Each row is a point on a landscape with many peaks, with its height.
From any point a climber steps to the highest of the 3 points nearest to it. It stops when none of these is higher. Distance is the straight distance between rows; heights are no part of it.
rotep h=69.7: [120 154 128 171 160 134 137 164 163 111 132 122 141 131 138  68  73 128
 107 131 162]
vaga h=44.0: [129 161 145  97  55 150  48  85 126 181 115 169 138 121 123 117 176 108
 108 123 100]
dosat h=68.3: [127 106 118  94 133  54 178 101  76  96 174 115 141 152 126 158 153 154
 126 145 143]
kek h=66.2: [130 120 128 116 161  74 186 122  89  85 160 111 118 148 144 154 133 153
 122 143 146]
nugid h=56.8: [ 86 117 125 127 109 120 134 134 132 123 151 115 152 130 118 106 107 126
  97 122 144]
Luvut h=56.0: [164 155 134 136  88 132  59 116 133 177  89 156 106 132 126 115 164 113
 133 115 103]
puzem h=58.6: [152  97 113  95 139  83 153  92  92 108 133 120 136 146 126 210 171 130
 174 103 111]
nulor h=71.0: [145 114 138 135 181 104 178 120 110  86 125 109 104 145 155 188 127 146
 147 114 124]
Romu h=54.6: [190 204 136 153 115 116  69 137 120 163 108 165 110 133 117  80 146 125
 133 143 135]
Fadir h=2.8: [130 157 139 124  58 178  42  93 181 181  88 162 154 117 137  75 145  96
 131 119  91]
Laz h=72.0: [103  76 117 103 138 103 179 113 106  96 167  93 154 138 126 174 125 137
 134 119 135]
silu h=80.3: [156 203 125 163 213 142 181 180 107  90 148 145 101 132 139  66  98 148
 123 213 176]
pavi h=25.7: [ 88 111 139  62  42 199  67  84 141 168 123 158 171  73 111 144 165 105
 128 136 102]
Puse h=74.8: [101 114 121 148  98 161  93 134 182 152 106 125 145 113 124  94 113 107
 122  96 111]
ziko h=63.9: [121 104 118 100 126  88 151 110  95 113 156 112 140 144 115 166 144 136
 129 119 130]
rugel h=23.3: [122 115 124 102  80 135  84 109 129 158 114 139 133 123 113 148 164 112
 134 105  99]
Pabi h=57.4: [ 85  99 120 139 112 150 123 144 162 130 133 108 156 119 122 116  98 111
 113 106 132]
bezi h=35.6: [ 83  95 121  85  88 108 150 114 100 127 177 112 162 129 102 132 132 136
 103 137 144]
kofa h=63.4: [ 65 112 122 136 107 132 141 144 153 116 161 110 171 128 119  79  82 123
  86 124 162]
zivid h=50.1: [155 168 135 160 105 150  64 130 178 162  95 149 137 124 129  54 116 111
 129 117 121]
feke h=78.8: [149 157 148 135 209 119 234 132  83  40 148 132  87 135 178 153 107 174
 131 189 151]
nim h=72.1: [ 63  86 122 136 139 141 169 147 151 104 164  94 163 125 129 114  73 126
  95 116 151]
Ziv h=56.4: [189 153 131 147 130 109  79 129 117 165  75 147  78 138 123 145 173 121
 158 116  94]
bipap h=66.6: [108 144 129 130  84 136  92 127 143 149 134 135 147 125 117  88 116 113
 101 121 132]
nos h=55.9: [147  98 114 104 105 120  97 105 119 153 104 132 118 134 119 189 178 115
 166  90  88]
kav h=23.4: [ 92  54 113  69  61 212  79 100 153 174 108 140 157  50 109 172 146 107
 185 118  84]
milir h=72.4: [131 157 136 132  94 116  94 128 125 147 132 137 129 134 122  95 130 119
 102 126 135]
ravag h=53.9: [169 152 138 172 168 128 119 159 139 138  93 131  88 125 133 120 127 125
 144 125 126]
dezif h=55.0: [135 123 124 140 126 124 108 135 135 143 111 124 111 129 128 139 133 118
 136 102 113]
tinof h=31.1: [ 66  79 120  89  80 141 134 117 119 129 171 108 174 109  93 143 126 122
 114 131 140]
vol h=63.6: [101  86 118 103 148  87 201 115  98  88 186  93 152 148 135 147 112 155
 111 147 156]
tef h=80.2: [151 170 157 185 225 177 186 181 154  86 115 127  98 129 158 104  67 140
 128 163 160]
des h=58.7: [102 119 125 122  75 159  82 122 157 161 112 135 149 114 122 107 135 101
 121 108 108]
paf h=73.0: [127 167 127 160 145 120 128 161 151 116 144 128 143 132 124  49  76 132
  96 143 171]
makub h=59.7: [134 102 117 145 119 149  92 129 167 167  79 129 110 124 133 137 132 109
 154  92  87]
Nobi h=52.6: [134 133 131 164 154 136 123 151 150 128 108 117 110 131 138 113 105 121
 123 110 129]
nep h=53.7: [171 150 139 190 188 152 127 162 162 136  75 130  89 125 141 119 108 125
 147 125 120]
bev h=79.5: [144 154 147 153 205 122 201 152 103  67 139 121  91 135 161 142 103 155
 125 164 148]
tepi h=62.3: [141 155 121 123 170  67 189 137  78  81 168 129  96 144 143 103 124 168
  95 188 168]
teg h=55.7: [161 150 135 101  84  94  84 104  92 155 118 152 108 139 116 147 188 123
 128 119 106]
par h=79.1: [177 177 134 151 181 100 151 156  93 109 122 132  79 134 135 137 146 140
 135 158 138]
fati h=78.9: [134 137 146 189 201 165 162 173 170 101 108 114 109 130 154 107  68 134
 122 122 147]
buvu h=48.6: [ 95  81 110 127 110 165 110 130 158 145 114 111 140 109 121 149 125 111
 144  90 102]
Roki h=51.9: [118  76 108 104 115 140 118 116 129 138 122 116 137 119 116 184 148 119
 161  89  96]
Geg h=47.9: [109 153 142 104  58 147  67  96 141 165 126 152 151 120 121  97 148 105
 101 122 114]
fuvus h=23.2: [142 109 124  71  77  97 106  86  87 145 139 146 141 137 102 187 193 125
 146 111 106]
fas h=62.7: [135  82 109  85 148  78 189  81  89  88 167 112 161 156 124 201 154 142
 169 120 129]
pamu h=37.0: [ 93 109 130  91  50 195  60  94 160 179  99 151 158  88 122 126 154  98
 135 119  89]
bigov h=77.5: [160 186 128 161 156 112 117 161 115 127 135 144 114 130 119  72 112 135
 113 160 166]
sela h=34.0: [ 94  74 109  98  77 174  93 110 142 157 121 126 153  94 108 163 144 105
 152 103  96]
Nufa h=75.9: [116  97 120 161 137 159 110 142 184 146  91 116 125 122 136 124 103 112
 136  89 103]
goz h=27.1: [ 93 105 123 104  84 130 111 117 123 141 146 121 151 121 108 139 140 122
 119 114 124]
Gugem h=81.7: [138 164 130 131 119  85 121 140  99 128 146 133 122 139 122 100 134 138
 101 146 151]
zufu h=79.9: [157 175 160 168 223 171 204 164 117  73 110 134  77 128 166 142  98 149
 143 172 143]
fasak h=56.7: [168 126 123 161 133 136  81 132 164 170  64 139  91 129 130 132 142 117
 157 103  87]
goru h=44.4: [108 122 128  88  84  97 122 107  92 135 161 134 144 142 105 144 157 133
 105 130 133]
roleb h=55.8: [144 130 131 115 105  98 105 113  99 144 118 136 115 137 118 157 164 125
 135 112 112]
Fupu h=69.8: [123 130 129 141 169 105 169 145 115  99 141 109 110 138 148 137 109 140
 114 135 148]
gula h=78.5: [175 200 133 166 174 117 124 165 108 128 119 149  95 129 122  92 131 134
 134 167 152]
tekor h=54.8: [145 123 122 124  83 150  57 106 153 187  70 152 109 123 127 139 162 108
 153 100  75]
tokun h=66.4: [117 133 126 124 158  83 186 139  98  87 162 115 116 144 145 116 103 157
  95 161 166]
bovo h=21.2: [121 127 140  55  51 119  91  70  80 154 151 157 156 123 100 162 191 129
 108 134 117]
nore h=51.8: [141 137 130  90  97  71 121 104  74 131 148 140 124 148 117 149 174 140
 114 132 133]
Nuv h=52.9: [154 160 128 181 145 148  93 153 178 145  96 130 125 125 130  73  97 118
 134 117 132]
Nite h=80.7: [146 186 141 172 213 150 183 178 129  86 136 136 108 133 148  81  81 146
 117 183 178]
Nobid h=49.0: [112  95 109  87 140  52 217  99  72  84 195 107 137 155 138 131 131 174
  99 174 166]
lifet h=56.3: [167 131 128 120 116  96  97 110 107 147 101 141  98 139 120 172 182 123
 157 106  97]
Zesud h=32.2: [ 95 106 125 108 117  86 168 132  99 111 177 114 146 143 123 109 113 149
  85 149 162]
Riz h=22.1: [106  99 116 106  60 197  57 105 180 189  72 151 142  91 131 118 148  97
 154 110  67]
Tus h=76.4: [110 115 142 165 186 147 183 157 154  87 125 102 118 136 161 139  68 133
 119 117 144]
letel h=8.9: [130 123 118 144  78 181  53 114 207 185  61 150 141 114 137  80 125  99
 150 104  75]
refe h=73.5: [ 79  77 130 128 166 136 196 138 135  88 163  87 142 138 150 162  81 139
 120 111 142]
gesi h=31.6: [105  96 122  67  79  88 147  95  80 125 184 124 167 138  99 149 157 144
 111 146 142]
topeb h=79.4: [184 175 151 171 212 147 159 162 117 109  91 135  73 128 142 141 129 135
 154 158 131]
febed h=79.3: [ 79  83 117 121 136 126 165 136 130 107 168  91 154 131 125 144  97 126
 109 115 139]
tuk h=29.0: [ 77  75 117  86  63 191  92 109 147 153 130 124 168  71 101 152 135 107
 144 117 112]
nupir h=47.1: [105 108 121  86 106  70 172 110  79 110 181 117 147 151 115 133 142 149
 103 147 154]
Sorep h=68.6: [155 193 127 176 164 146 108 167 178 119 132 140 146 130 120  23  80 134
 130 145 173]
Katel h=41.9: [ 93  60 105 111 132 154 152 124 137 117 150  95 156 112 119 184 117 114
 153  96 114]
rozi h=52.0: [105 122 124 149 143 121 138 148 141 118 134 108 134 133 132 118  97 125
 109 116 141]
ren h=55.2: [181 194 144 134  84 123  50 113 120 176  99 174 109 134 123  89 165 121
 128 137 118]
pog h=52.5: [162 154 139 195 178 168 117 165 202 129  89 126 123 124 136  69  74 123
 138 126 135]
rak h=72.6: [124 101 133 137 176 124 167 134 127  97 130  98 116 140 151 174 108 133
 138 103 124]
Dalin h=79.6: [163 162 145 155 210 125 190 146 101  77 118 126  78 132 154 157 120 149
 136 158 137]
Nem h=58.2: [ 91 138 125 137  99 142 113 144 166 130 144 123 165 126 120  59  87 119
  93 122 149]
dinef h=62.9: [129 103 127 108 184  78 226  98  86  59 172 107 127 155 162 172 116 167
 134 151 149]
Vema h=54.1: [180 169 129 174 146 132  83 151 147 160  86 147  98 127 121  94 132 119
 146 127 118]
demef h=26.3: [104  89 119  74  72 140 109  97 108 147 146 132 160 111  97 174 160 120
 141 114 109]
kamad h=79.2: [184 152 138 151 186 108 149 139 104 110  96 133  71 134 139 169 155 137
 157 131 120]

For each start below, name the point where the climber stops.
ren -> Nufa
gula -> Nite
kamad -> Nite
bezi -> lifet
Romu -> Nufa
vaga -> Nufa
pavi -> Nufa
